Points, in no order, along strands that fork, close into loops and pass close to each other.
Two points are linked if the straight distance between their rows is under 67.6. Some points are linked to none.
<1113>: [  7   3 -20 -14   0 -32 -24  16  17  25   3   5 -10  -5   1  15  41  19
  -2   0  26  -8  18  14 -15   7 -18   9  15  29 -14]
<1371>: [ 20  -9 -25  -6  14  11 -25   2  27   4   8 -17  30  -9  10  -4  -9 -16
   0 -25 -19   4   0  20   2 -30  23 -15  26 -22  -2]
<618>: [ 29  21 -13   8  29 -31  14  25  13  33 -29  -4  -9 -11 -24 -23  -7  18
  -8   9  15  -1 -28 -14   5  21  10   4 -19  -8  -5]
<203>: [ 11   7 -24  17  -6 -14 -23  -7  -7  17   7  12  -1  -1 -13  14   3  29
  -3  38   1 -14   7 -19 -16  14 -12   6  -6  37  10]
<1674>: [-20   7  -1  12   7  -6  28  -4 -24   5 -14 -13 -11 -13  -5 -22 -13 -33
   5   2   1 -17  -7 -10  21   5  25   5 -19 -43 -12]
<694>: [  0  26  -1  20  12 -12  -1   9 -11  11  -7   1  22  -4 -19  -2 -26  18
  -3  14 -10  -5  -8 -19  -3   9   6  -3 -18 -11  13]
<1203>: [ -8   4 -26   9  28  11 -15   3  20   2  -5 -22  10  -6  -2  -5  17  -5
   7 -37  -4 -12  15  19  12 -12   8  -4   4 -25   0]
<754>: [-10   3  25   0  15 -19  16  42 -19  -5 -15 -22 -33 -16 -19 -23  -3   8
  19  -1  -8 -13 -15  -1 -24 -11 -15   6 -36   0 -19]
<1621>: [-10   0  35  -2   1   8  27   9  -8 -38 -21   0  -6   9   3  -6  -3 -10
  14 -13  -9   9 -10  -2  12   1 -11   6 -11 -25 -12]
<110>: [-20   2  16  13 -15   1  27  -9 -12 -11 -13   2  -8   3   7  -2 -29 -34
   3  12 -10 -10  -8 -14  14  -7  30   6  -5 -43 -14]
<449>: [ 12 -16   5   5  12  -5   1  13  25 -14   2   2 -14   6 -27  -6  -5  38
  -3   4 -17  -3 -18 -23  10  13 -32   9   2  21  11]
<683>: [ -4 -15  -3  -1   0  34  16 -29   0  -3  -5   8  14   3  10 -20 -26 -22
 -18  15   6  18  -8  -3  11   8  30  -2   6 -30  20]
<1530>: [  8   2   1 -23  10 -22  31   3  20  10   1   7  18  -2 -32 -13   5 -18
   5 -19  12   9 -20  -4  -5   7 -19  18  29 -19  -5]
<727>: [ -8  -1   6   4  14 -29  25  13  18  -3 -16   6 -15  -1 -30  -4  10  16
   4  -4   9 -11  -7 -27   7  19 -21  22  -2   5 -15]
<113>: [-22  24  30 -14 -13  -8  10  10 -45  -3   6  -5 -11 -12   4   7   8 -13
   8  -8   5  -9  10   5 -27  -3 -19  -1 -29   8   1]
<443>: [ -8   3  10 -13 -10  -1  -2   3 -31   8   6 -19   0 -15   6  -4 -10 -43
  16  -9 -22 -14  -5  22 -31 -29  16  -9  -5 -29 -18]
<1471>: [  8 -26  14 -18 -13   9  25  -8  -3  -4  16   5 -25  -4  -2 -27 -19 -10
  -2  17  -9   2 -34 -19   2  -2  -2   1   3   6  10]
<518>: [-25   7  19   4  28 -19  14  30  -4 -14 -25 -16 -23  -9 -27 -18   3  11
  20 -22  -8  -7  -1  -2 -10  -5 -18  14 -23 -16 -22]
<1416>: [ -6  16 -31   8   7  -4 -23 -16 -30  21  10 -10   2 -12  -3   1  25   9
  -7  14  15 -25  16   6 -14  16  -7  -1 -21  25  14]
<408>: [-11 -21  28  -5 -10   9  -4   8  -8 -37  -7 -10 -25  11  15   3   2 -10
  14 -17 -29   4   6  12   9 -29  -5  -8 -10  -2 -32]
<802>: [ -4  -2  -3 -10 -15 -42  -1   3  19  19  -4  13 -21   5  -8  30  31   1
  -1   8  30 -12  20  -8  -1   8 -20  20  20  22 -22]
<1170>: [ -9 -11  12  -1  -2  10  -2  -9 -15 -19  13  11  -2   8  -6   7   2  26
  -8  16 -12   1   4 -12   2  15 -33   0  -3  41  19]
<738>: [ -7 -26  15  -6   0  12  12   5  -7 -22  -6 -14 -25  -6 -12 -29 -22 -23
  20  -4 -41  -3 -26   5  -1 -32   2   7  -2 -31 -23]
<1089>: [ 10   2 -16  -9 -10 -10   4 -14  -4  31  14   5   9 -17 -10 -14 -13 -17
  -5  17  16   1 -20  -2 -18  -2  27   6  14 -11   8]
<1458>: [ 26 -19 -32   8 -22   2 -25 -10  34   9   8  14  11  14  24  12  -1   1
  -6  25  11  19  12   6  22  -5  25  -1  23   4  -8]
<120>: [  5 -18  25  -2   2 -17   5  25  28 -25   2   9 -14  13 -23  11  -6  26
   7  -6 -21   0 -10 -22   4  -3 -30  13  10  17  -8]
<745>: [-23 -17  16  -5   0   4 -12  16 -20 -22   1 -24 -43  -4   9  -5  11 -15
  26 -15 -28 -15   8  19  -9 -35   0  -3 -23  -1 -35]
<1172>: [ 13 -16 -26  12  23   5 -11  -6  38  -1   4  -8   2  -1 -17 -18  10  14
  -6 -12  -8  -6  -3 -10  30   9  -3  13  24   2   7]
<1129>: [  7 -10 -20  -2   9   3  -6  -9  -4  11  20  -6   0 -10 -20 -23  -7  13
  -9  16 -10 -12 -17 -12 -10  -1  -7   2   8  17  21]
<156>: [-13 -17  33  -1 -16 -17   5  15  12 -25   1   7 -20  13  -8  15   4   5
  13  -7 -17  -2   5 -22  10  -9 -15   6   3  22 -25]
<251>: [  9  18 -14  27  11 -29 -13  19  14  24  -2  -5   5  -3 -32   8 -25  20
   2  23 -10 -14  -6 -29  -4   5  13   2  -2  -1   6]
<1562>: [ -2  -1 -27  14  37  23 -14 -13  24  -2   8 -22  12  -3 -17 -23  11  28
  -6 -22 -16  -7   6  -2  15   0 -13   3  11   0  21]
<536>: [ -3  34   1  10  -2 -23   5   8 -33  24   1   0  10 -12 -19   0 -20   3
  -1  18  -2 -15  -4 -14 -20   6   8  -1 -28  -4   5]
<1440>: [ 46  13 -20   7  21 -10  -5  17  24  20 -24   0   5  -3 -12 -16  -8  25
  -7  11  14  16 -33  -1  -4  29  -5  -2  -4  -9  17]
<1221>: [ -9   8  -7  -2  19   0  35 -26  -8   1 -10  15  16   4 -26 -23   0 -10
 -14   4  19  13 -13 -11  18  32  -9  16   5 -13   8]
<421>: [ 14 -16 -11  -2 -31  -5  -9  -9  14  10  13   9 -14   7  21  15   2 -17
  -4  14  18   6   4  -4  20 -10  23   0  14   5 -14]
<602>: [ 17 -11   1 -19 -10  -8   3  -2   7   7   7  19 -16   6  -1   3  18   9
 -10  12  22   2 -12  -1  -4  17 -26   4   9  32   6]
<406>: [-20   9  -9   3  14   0  33 -22 -18   1  -7  -1   4  -4 -18 -25  -5 -26
  -6   1   9  -9  -9 -17  23  26   5  12  -4 -28  -1]
<83>: [ -7   9 -15   9   0  11 -10 -35 -25   3   7  20  18  -4 -14 -11  -7  12
 -15  43   6  13  -2 -15 -21  26  -2   3 -11  20  28]
<762>: [ 25   1  27  -6 -15  18   6  -7  16 -15 -10  22  16  17  27  10 -22   5
 -12   6   7  44  -7   5   6  -1  10  -7  17   3  12]
<517>: [ 20  -4 -24  -3   1   6 -26  -9  21   3  15  13  40  10   7   3  15  28
  -6   8   7  23  14  14  -3   5 -10   6  24  17  18]
<1624>: [ -2 -28  30  -2 -16  19  13 -13  10 -25   6  12  24  14  14  -3 -33 -20
  -1   1 -37  22   1  -6  -2 -29  17 -15  26  -3 -13]
<806>: [  0 -10  18 -11 -10   1  10   5 -18  -1  -3 -15 -23 -10   1 -19 -20 -37
  15  -5 -24  -8 -29  18 -17 -29  14  -4 -10 -33 -19]
<991>: [ -6  13  18 -14 -13  11   0  -4 -16 -10   2   8  16   7  30  26  18  -6
  -5 -18  19  16  24  27  -5   4 -17  -8  -6  10   3]
<703>: [ 24  12  11   2  17   1  15   5  18  -6  -8  11  23   6 -18  -9 -33  15
  -5  -3  -3  29 -27 -12   4  12  -9   3   5 -20  26]
<1230>: [-13 -11 -23  -7  30   9   0  -8 -13  -1  24 -20 -11 -13 -27 -34   5   5
  -4   1 -18 -23 -12 -10  -2   2 -17  -2  -2  15  15]
<1617>: [-28  -6   5  13  -8   4  13  -9   2 -21 -12  -1 -14  16  20  22  26 -11
   7 -13  15  -9  27  -2  40  11   4   8  -9  -3 -21]
<1160>: [  9 -16  -7  -4  -9 -10  16 -23  -4   5   5  16 -23   1 -19  -9   3  17
 -14  33  10   1 -18 -21  -6  27 -25  10   4  33   2]
<35>: [  0   5  25  18 -24  15   9 -10 -12 -10  -7   6 -29  15  22  14 -22   0
  -9  30   2   2   3 -15  21  12   8  -9 -26   0   9]
<1204>: [  3  27  15  -5 -18  -6 -10   8 -21  19   2   1  19  -5  16  22  -4 -10
   2  -6  10  -2  10  14 -32 -13   7  -6  -8  -3   4]
<758>: [ 21  -7  33 -17 -12  34  14 -14   9 -14  -7  18  15  13  35  -6 -28  -9
 -13   3   5  35 -14  12  -9 -12  22 -16   3 -16  17]
<177>: [ -4   1  11   0  26 -24  27  29   3  -6 -19  -5 -13  -7 -29 -22   6   8
   7 -13  -4   1 -23 -19   4  15 -19  12  -7 -15 -15]
<1126>: [  6 -12 -18 -19 -12   5 -11 -21  -1  10  24  25  30   2  -4   2  -4  -1
  -7  25   9  23   4  -4 -29  -7   4   9  34  12  17]
<625>: [-15   9  22  12 -19  -9   7  12 -14   1 -11 -16 -31  -2  18  19   4 -18
   9   3   6 -17  16  -1   3  -5  11  -3 -25 -12 -18]
<285>: [  4 -28  -7  -6  -9  41   4 -33  -4  -9  10   5  -4   8  25 -14   4  -2
 -13  14  14  19  -6  11  16  15   2  -5  -1  18  27]
<1297>: [ -8   0  20  18  11   8  -2  29   2 -16 -16 -15 -32   3   8   4  -5  24
  10  -4  -9  -9   6  -9  15  -4  -3  -9 -31   5   0]
<631>: [ -6  14 -15  34  17  15 -33  15  -1   3  -5 -20   9   0  -4   4  -9  34
   0   5 -19 -21  15  -3  13   2   8 -14 -27   9  18]
<511>: [  4  -7  -5  10  -5  10  19 -17  19 -12 -17   7 -22  14  11   4   9  -8
  -6  11  29   8  -2 -10  41  30   6  10   3  -7  -2]
<1380>: [-15   4  15  -7 -29  16   3 -27 -30   5  13   8  13  -4  20   5 -33 -25
 -15  24  -2   2   3  -2 -20 -14  36 -12   1  -9   6]
<350>: [ 23 -29 -25  -9   4   4   4 -14  31  12  10 -10 -15  -3 -18 -24   8   0
  -9   4   6   1 -26  -7  18   8   2  14  30   1   6]
<170>: [-19  -8  19 -20  -2   7  12 -15 -32 -18  25  10   1  -1 -12  -2  -4   3
  -7   5 -10  -3  -1 -12 -18   7 -28   2  -3  30  13]
<1048>: [-27  16  -9  12  12 -18   5   3   7   0 -11  -5   5   2 -15  14  17 -14
  11 -25   4 -20  18  -6  11   5   2  13   9 -26 -24]
<1309>: [ -7  18 -32  10  25   2 -20  -6 -13  23   4 -21 -10 -13  -1 -15  27  16
  -3  -6  11 -26  14  15  -3   9   6  -6 -26  10   8]
<1188>: [-24 -30   9   1   6   0  -4  12   0 -30  11 -12 -33  -1  -5   0  11  13
  13  -6 -29 -19   8 -13  12 -12 -24   2  -9  27 -17]
<1135>: [  3 -22 -21   7  -3  20 -18 -10  12 -11  19  -5   2   7  16   3   7  14
  -7  -1 -10   4  15   6  26  -8   5 -11  18  22   6]
<24>: [ -5  16 -21  19  13   5  -7  -1  10   9 -13 -11  19  -1   0   0 -14  -3
  -2  -9  -2  -9   3   7  14   0  22   2  -4 -32   7]
<1536>: [-10  -2 -23  27   0 -19 -32  13  18   9   4  -4  -7   4  -3  24  -1  26
   6  13 -10 -27  31 -17  11  -3   8  -1  -2  23  -7]
<1225>: [ -8   2  -3  14  -3  25  20 -34 -16   4 -12   6  -2  -3  16 -12 -18 -18
 -17  28  17  10  -8  -5  18  28  24  -2 -12 -19  14]
<345>: [-23   3 -16   9  17 -21  23  -7  16  -4 -11  -2 -11  -1 -30  -3  18  -5
   3 -10   8 -20   7 -23  18  20  -3  20   7 -18 -19]
<962>: [ -1 -14  -7 -16  -8   2   8 -29   7   2  20  23  19  -2 -23  -8 -11   0
 -15  31   5  13  -6 -23 -14   5  -2  16  30  16  17]
<810>: [ 22  -8  -5  -8 -30   8 -22  -3  -2   9  20  15  15   8  36  10  -6   6
  -9  17   2  23  14  19 -20 -15  14 -14   9  29   6]
<1151>: [-14  -6  -1   1  -2  39  -3 -22 -22 -18   3  -9  -5   3  31   1   9  -2
 -14  -1   3   2  11  14  18  13   0 -11 -14   7  14]
<1058>: [ 13  24  17 -24  11  -9  25  10 -14   6  -7  15  21  -2 -15  -9   5   0
  -2 -13  21  26 -21   8 -28  17 -25   3   1  -2  15]
<398>: [ 10   2  -1  17   6  31 -19   5   5  -4 -18 -18   2   2  37   4  -3  18
  -7  -8  -1   6   5  27  23   0  11 -22 -26  -9  16]
<1605>: [  8  -2  17   3  -8 -13   0  14  36  -7 -11   8  12  13  -2  19  -3  -4
   8 -14  -8   8   1  -4  18 -11   7   5  23 -14 -10]
<1532>: [-16 -21  15   3  -4   4  25  -2 -16 -16  13  -9 -34  -7 -13 -19 -13   3
   5  19 -24 -17 -13 -21   9   0 -13   5 -15   8  -1]
<980>: [  0  10 -27  11   4  -8 -21  -3  27   4   4  12  23   9  -6  13  19  25
  -3   3   3   2  18   1   9  12  -8   9  22  10  10]
<1292>: [  8 -11 -26  -7   9   4  -9  -4   5  20  14 -13  14 -16  -6 -20 -14 -22
   0  -5 -11  -8 -15   5 -14 -23  26  -5  19 -23   2]
<702>: [ -5  -5  23   3 -23   8  -1 -12  -4  -9   8   7  24   6  25  17 -31 -20
  -5  13 -23   5  16  -4  -8 -26  32 -11  10 -10  -6]
<488>: [-14 -27  -1 -17 -25  -2   3 -22 -16  -1  29  16 -12   2  15   7   8 -14
  -6   9   3  -1  13  -1   3  -4  -2   0  17  36  -5]
<607>: [ 14   6 -15   9 -12  -7  -5 -17  -8   7   2  19   5   1 -20   0  -6  25
 -10  48   7   9  -9 -24 -17  28 -16  12   2  25  16]
<477>: [ 16   1  -2 -23 -12 -12 -17   2  -4  16  24  26  25   0   0   9  -2  12
  -2  14   5  20   0   9 -38  -8 -16   4  24  33  20]
<1650>: [-16 -13 -38  -7   8  10 -25 -14   2  12  29 -15  -8 -11   3  -1  37   8
  -4 -11  -1 -22  20   8   6 -11 -10  -9  15  30  -3]
<1443>: [  8  20 -11  11  17   9 -12   2 -20  13   1  -8  31 -13 -15 -10 -29  17
  -7   8 -22   0  -4  -1 -19  -3   6 -12 -14  -9  31]
<194>: [  3  -5   6 -20  22  12   8   1   8 -21  -1  -6  22  -5 -10 -10   9 -10
   5 -41 -13  19  -9  18  -6  -8 -21   0  22 -19  -2]
<872>: [  7   5  17   4  -2   2 -15  18  -9  -6   0   2  -9   4   8  16  16  25
  -6   1   3   0  10   2  -6   5 -26  -5 -21  34   9]
<105>: [  3 -13   3 -10   4 -16  10  30 -11  11   5 -18 -35 -19 -30 -24  -4   1
   7   1 -17 -12 -31  -8 -18 -12  -4  -6 -15  -5 -11]
<722>: [ 10   3  16 -27  -9 -27  16  12  12   1  -4   9   5   1 -20   9   5 -32
  19 -26   3   5 -20   7 -19 -14  -2  12  32 -30 -25]
<667>: [ 18   3  -2  15  30   5 -12  27  26  -6 -18  -5  -8   3 -11  -4  -2  46
   2  -9 -10   1 -12   0   9   9 -17  -6 -12  16  10]
<294>: [ 16  28 -12  -4  -2 -12   7  -2   2  23 -16  15  12   1   2  10   8  -2
  -2   9  40  20  -7   7 -13  22   4   7  -1  -9   7]
<1161>: [ 21 -11 -25   4 -15  17 -27 -18  26  -1   6  17  27  16  21  -4   0  17
  -9  30  15  26  10  11  10  12  11   4  22   7  13]
<1280>: [-27  -5   1  -4  21  18  24 -16 -17 -25  -9 -15  15  -7 -10 -24   1 -33
   8 -29 -21  -4  -3   3  14  -4  -2   6  -2 -41  -9]
<974>: [-17  -4  22  -1 -20  12   1  -1 -29 -14   5   3  -8  10  36  25  24 -11
   2 -16   6   6  36  21   6  -6 -14 -17 -15  30 -11]
<759>: [ 11 -22  22   5 -12  21   5  -9  23 -25  -3   5  27  15  22   3 -14 -17
  -2 -18 -27  26   6   6  20 -30  17 -17  24 -14 -14]
<1488>: [ 14  16  32  20 -21   7   2   7  -2 -13 -21  17 -22  17  33  31 -14  11
  -2  20  13  17  11  -9  16  14   2 -11 -28   5   6]
<204>: [ 14  -4   1 -10  -5   8   1   6  11   5 -11  -7  -4  -1  19   0  -4 -27
   1 -20  11   4  -7  24   5  -9  20  -7   5 -28  -7]
<639>: [  7  20  13 -15 -23 -27  -8  15  -9  22   9   7  16  -7   4  28   0 -24
   7 -10   8  -3   4  13 -43 -24  11   1  11 -10 -14]
<1517>: [-34 -15 -10   4  20   6  18  -7 -23 -13   9 -20 -19 -12 -17 -32   5  -3
   3   3 -26 -29  -2 -17   8  -1 -13   6 -17  -6  -4]
<868>: [-17 -20  12  13  16   2   0  23   3 -15 -15 -29 -49  -4  -8 -18  -1  27
  15  -1 -17 -21  -3 -10  13   0  -9   2 -28  12 -11]
<1262>: [ -7  14  17   8  13  -4  -3  19  11 -14 -18  -5  26   8  -7  13 -10  -3
  10 -33 -21   2   6   9   0 -13   3   0   6 -28 -15]
<1577>: [  7  22  25 -10   8  -7  24  11  -8  -1  -4   6  31   2 -18 -11 -22  -3
   1 -16  -5  17 -17  -1 -21   2  -7   2   2 -24  14]
<1144>: [  8  -3   8  29   2  -3  -5  20  35 -19 -12   5  -6  16  -5  15 -23  29
  -2  13 -15   0   1 -27  34   5   4   6   4   2   4]
<1439>: [-10 -14 -12  10 -14   2   4 -18  15  -3  -7   2 -32  11  21  17  24  -9
  -5   8  27 -12  18  -7  42  18  11   9   2   8 -24]
<1660>: [-17 -14 -24 -12   9   1 -25  -3  -5   8  25 -17 -16 -16  10   4  37 -13
  18 -20 -16 -20  20  14  -7 -22   1 -15   9  18 -17]
<179>: [ 12  17   1   6  13  -2  28 -19   3   4 -12  25  23   9 -23 -10 -16   9
 -15  17  19  24 -18 -20   4  31 -13  12   2 -11  14]
<1594>: [ -8  -4   0   5  12  38 -10   3 -13 -19  -3 -20  -6  -5  25  -5   8   6
  -4 -20  -8  -4   7  21  15   0   3 -19 -23  -1  12]
<183>: [  4  -1  20  -6  -6  19  21 -18  -5 -12  -5  10  20   2  12 -10 -29 -27
 -13   2  -6  22 -11   0  -6  -4  20  -3  10 -31  15]
<1244>: [ 13   3  16 -31 -17 -17   4   4 -13   5  17  18   0   2   1  11   8   3
   0   0  11   7  -3   7 -29  -8 -28  -4  14  29   9]
<1253>: [ 14   3  13 -24 -18 -31  -2  17   6  20   0   5   1  -2  -3  17   6 -35
  18 -20  -2   0 -12  11 -34 -29  11  -3  20 -17 -29]
<1084>: [ 11  14   8 -14 -28 -19  19  -7 -16  29   7  17   3  -8  -4  -5 -22 -28
   1  19  19   0 -17  -8 -30  -4  26   5   2 -14   6]
<1264>: [ 17 -11 -21  -5 -12 -27 -32  23  26  13  11   9   4   7  11  20  31  30
  -2   8  13   2  20   8  -3  -3 -15   2  16  45  -6]
<67>: [  4  -6  19 -12 -35  -9  18 -14  -1   3   7  16 -19  14  24  16   0 -31
   4  15  23   9   3  -6   5  -3  18   0   3   1 -11]
<539>: [ 12  16  -4 -18 -18  -8   7  -5  -9  19  -2   6  -6  -2  15  10  26 -13
  -4  -3  47   7  -3  22  -7  14  -1   5  -2   1  -2]
<1553>: [ 12 -18  -3 -17   3 -10  20  -2  24   2   7   4  -4   1 -17  -9  14 -14
   1 -13  11   0 -15  -6  14   9 -12  15  32 -13  -9]
<1095>: [-10  10  19 -10 -21  -9  28 -15 -24  11   9  13   9  -5  -6  -7 -39 -31
   0  16  -6  -4 -10 -16 -30 -11  29   5   8 -20   1]
<273>: [  2  20 -26  17  18 -34  -5  13  37  26 -19   9   5   4 -29  12  15  27
  -2   6  19 -11  11 -15   5  26  -1  22   9  -3 -10]
<389>: [  6  -4  10   5  -4 -10  23  11   2   6 -10  -3 -30   2  -4  -8  -9 -13
  -2  10  13  -4 -21  -9   9  15  10   4 -15 -15 -10]
<849>: [  6  15  -7   1  17   1 -20  25 -21  15  11 -19  17 -18  -5  -2  -6  14
   2  -4 -17 -11 -11  14 -31 -16   0 -14 -20   7  20]
<1037>: [ 21  10  -2 -23  28  -3   7  15  -2  13  -4  -2  15 -10 -18 -15  22  11
  -2 -25  16   8 -19  22 -25   5 -29   0   7   4  13]
<341>: [ -6  13  31  14 -15   1   5   9   2 -19 -25   8 -18  15  27  31  13   0
   3  -9  20   8  20   2  21  15  -6  -3 -13   1  -8]
<508>: [ 24  28 -18   1  15 -14   8   3  18  16 -22   5  13   8 -13  -9  12  10
  -3  -8  34  17 -10   8   4  28  -8   8   0 -14   8]
<1023>: [ 16 -26 -29   0  -3  27 -20 -24  12  -3  12  -2 -11   1  25  -4  17  16
 -12  14  12   8  -1  15  25  12  -9  -6   2  30  14]
<1490>: [ 23  -8 -23  21   1  33 -30  -8  16  -4  -8  -4  -8   7  29  -1   5  28
  -3   9   6   9  -4  15  27  11   9 -16 -16  10  21]
<1101>: [-11 -24  20  -7 -33  14  10 -14 -16 -18  20  13 -14  14  28  10  15 -15
  -2  -2  -3   9  21   2  13 -11  -8 -15   2  35 -16]
<157>: [ -4  22 -12  11  -4  21 -29 -17 -13   0  -2   6  34   9  25  17   0  17
 -10   8   7  14  28  19  -5   6  -3 -15  -7  13  16]
<843>: [  2 -19  30   7  -7  18   5   2   7 -32 -15  -2  -1  14  23  -3 -14 -19
  10 -25 -31  11  -3  13  25 -20  13 -15   2 -20 -25]
<987>: [-16  11 -18  23  40  18 -22   3   3  -9   3 -23   6  -6  -4 -12   7  34
  -3 -15 -22 -22  15   2  15  -3  -6 -13 -18   5  15]
<1638>: [  0  17  -6  31 -10   2 -32  10  -1   9  -4  -4  -6   4  14  25 -13  28
  -4  24 -10 -16  23  -7   7   1  15  -8 -19  17  11]
<635>: [  1  10  14 -12 -27  -4  29 -17 -19   6  -6   7 -16   2  19   5  15 -32
   0   2  43   3   1   8   1  12   6   5  -3  -9  -7]
<633>: [-16  13 -10   1  12   1 -11   8 -19   7  -6 -29   6 -16   5  -4  -1 -28
  14 -24 -19 -20  10  22 -16 -27  25  -9 -10 -36 -23]
<433>: [ -5  -6  11  14 -22 -17 -25  33  11   8  -5  -9 -25  -2  21  33   6   0
   8   0   5  -7  33   2   4 -24  17  -8 -12  16 -29]
<816>: [-21  14 -14   6  13 -23  -3  11  -3  19 -10 -14   7 -13 -16   4   9 -23
  13 -23   2 -28  12   5 -10 -12  23   5   1 -33 -21]
<369>: [ -8 -11  -6 -21  19  24  14 -21   0 -18  -3  -8  24  -8   0 -15   8 -36
  -2 -39  -1  14  -5  21   0  -6  -4   4  26 -35  -3]
<1107>: [-10  -8 -13   1  11  19 -18  -8   6  -6   7 -11  22  -1  11   3   3  -7
   5 -27 -19   2  13  11  13 -14   7  -6  19  -5  -4]
<1104>: [  3  20  32   8  -3 -12  -6  35   9 -11 -24   0   4   7   5  22 -16  -2
  18 -26 -17   2  -4   6 -10 -19   3   0 -13 -22 -15]
<567>: [  2  28 -16  -6  11  11 -16  10 -11  11 -10 -11  15  -8  26  11  25   2
   0 -28  23   5  11  42 -12  -1   0 -14 -15  -3   5]
<1279>: [  1   6  42   7  -4  -6  -5  41   3 -25 -16  -2 -22   7   4  14 -13  24
  16  -9 -19   2   4  -4  -8 -13 -13  -5 -22   5  -8]
<1404>: [ -7  22 -27  -6  28  18 -16  -7 -16  13   2 -20  17 -16  12 -14  25   3
  -5 -27  11 -12  11  31 -11   0   0 -11 -17  -7  15]
<45>: [ -8   1   0  -8   7  -5  -4  23 -23   7  15 -18 -10 -19 -12 -15  -9   6
   9  -4 -24 -18 -14   2 -27 -18  -7  -9 -16   5   6]
<206>: [-32   2  23 -15  -9  15  15 -15 -40 -25  14   8   5  -2   3   3   2 -14
  -2  -8  -3  -3  14   2 -17  -4 -18   0  -7   7   2]
<1073>: [-21  13 -13   6  -6   4  -9 -29 -29  11  16   7  22  -4  -6  10   0   3
  -9  23   8  -9  21 -11 -16  11  -4   9  -3  20  18]
<882>: [  6   4   5 -16  33   5  -2  16  -1  -2   2 -15  12 -13 -18 -17  17   9
  12 -39  -7   2 -14  21 -15  -8 -29  -3   0  -6   7]
<1513>: [-22   8  -4  -9  17   6  10 -15  -9 -11   5  -1  30   3 -15   2   5  -2
   0 -19   3  -4  10  -3   0  10 -15   5   9  -4  12]
<309>: [  1  27  21   1 -12 -19   5  15 -30  21   0  -3  -6 -11   0  10 -10 -10
   2  12   8 -10   1   5 -31  -1   7  -4 -24  -4   4]
<426>: [ -5 -24   1  -9 -17  16   7 -29  -9  -5  22  19   0   0 -12 -15 -23   0
 -15  36  -4   7 -12 -27  -3   7   3   4  10  15  21]
<1014>: [  3 -14 -26 -18 -11 -17  -3 -19  27  12  19  11  20   9  -1   9  27 -11
   5   0  17   5  14   2  16  -1  -7  14  48  11 -15]
<1455>: [  4  18 -26   7   6  -1 -12  -5  15  12  -2   5  27   8  -4  11  -4   9
   0   4   5   1   7   0   6   3  14   9  13 -14  10]
<822>: [-19 -17   1  -9  -3   1 -21  16 -19  -1  12 -21 -34 -13  18  12  28 -21
  16 -17  -9 -20  21  19 -12 -24   6 -13 -17  15 -31]
<412>: [ 35  19 -27  19  31   4 -18  10  17   8 -21  -5   6  -5 -15 -19  11  38
  -8   2   7   8 -19   6   2  23  -9  -4 -18  10  22]
<817>: [  0  -5   7   4 -42  -5  -7 -10 -23  19  22   9 -16   3  12  10 -16  -5
  -4  37  -5 -13   5 -20 -14  -5  11   0  -2  23   8]
<1354>: [ 21   3  11   3  -8  -3   6  -1  36  -8 -16  13  31  17   9  13 -20  -2
  -4  -2   8  27  -5   4  11  -7  15  -2  25 -22   4]
<985>: [ 14   4 -14  14  19 -30  -1  25  16  25  -5  -9 -12  -6 -31 -12  -9  14
   0   8  -8 -18 -18 -22   6   1  16   2  -8 -10  -7]
<513>: [-16  -8  -7 -21 -17   6   2 -22 -19  -2  16  11  17   2  18   8  21 -23
  -6 -13  17  10  20  19 -10  -5  -3  -9  20  15  -7]
<1604>: [  0   0  -2  18 -10  26   7 -22  -7  -9 -11  12 -21  12  12  -1 -17   3
 -11  24  10  11 -10 -14  32  24  10  -7 -16  -4  10]
<81>: [ 11  -7 -24   5  13  -5 -26   9  10  17  15  -9  -9  -9 -13  -4   2  29
  -2  13  -7 -18  -6  -7  -8   0  -4  -1  -2  26  15]
<1190>: [-17 -14   1  -8  14  15  16  -5  -6 -34 -12 -14 -11  -1 -10 -30 -11 -26
  16 -24 -36   2 -17  12  13 -20  -6  11   1 -40 -20]
<1042>: [ -8   6  -5   1  -5 -41  -6  18  33  13  -5   8   0   2 -23  30  16  10
   9   0  10 -15  18 -17   0   3  -6  15  23   7 -20]
<608>: [ 12  -7  13   2 -15 -22 -24  24  18   2   3   7 -14   3   8  31   9  23
   4   2   6   1  14   0  -4 -11  -6  -1  -4  35 -11]

A piece is two or more points that can be reached from each other along the links. Count, over all rows, the pieces, the separate loops (a circle has one, a figure eight two, a Y none), the forks (points with three links) and the tips (points with one).
pieces | 3
loops | 4
forks | 8
tips | 6

A fork is a point with three links, a tip a point with one. Leave the first point through the second and follow the links. Name the first fork or tip that comes.
<745> / <408> | <1107>
<1279> / <1104> | <1604>
<882> / <1037> | <110>
<1562> / <1172> | <309>
<683> / <183> | <1440>
<426> / <1471> | <607>
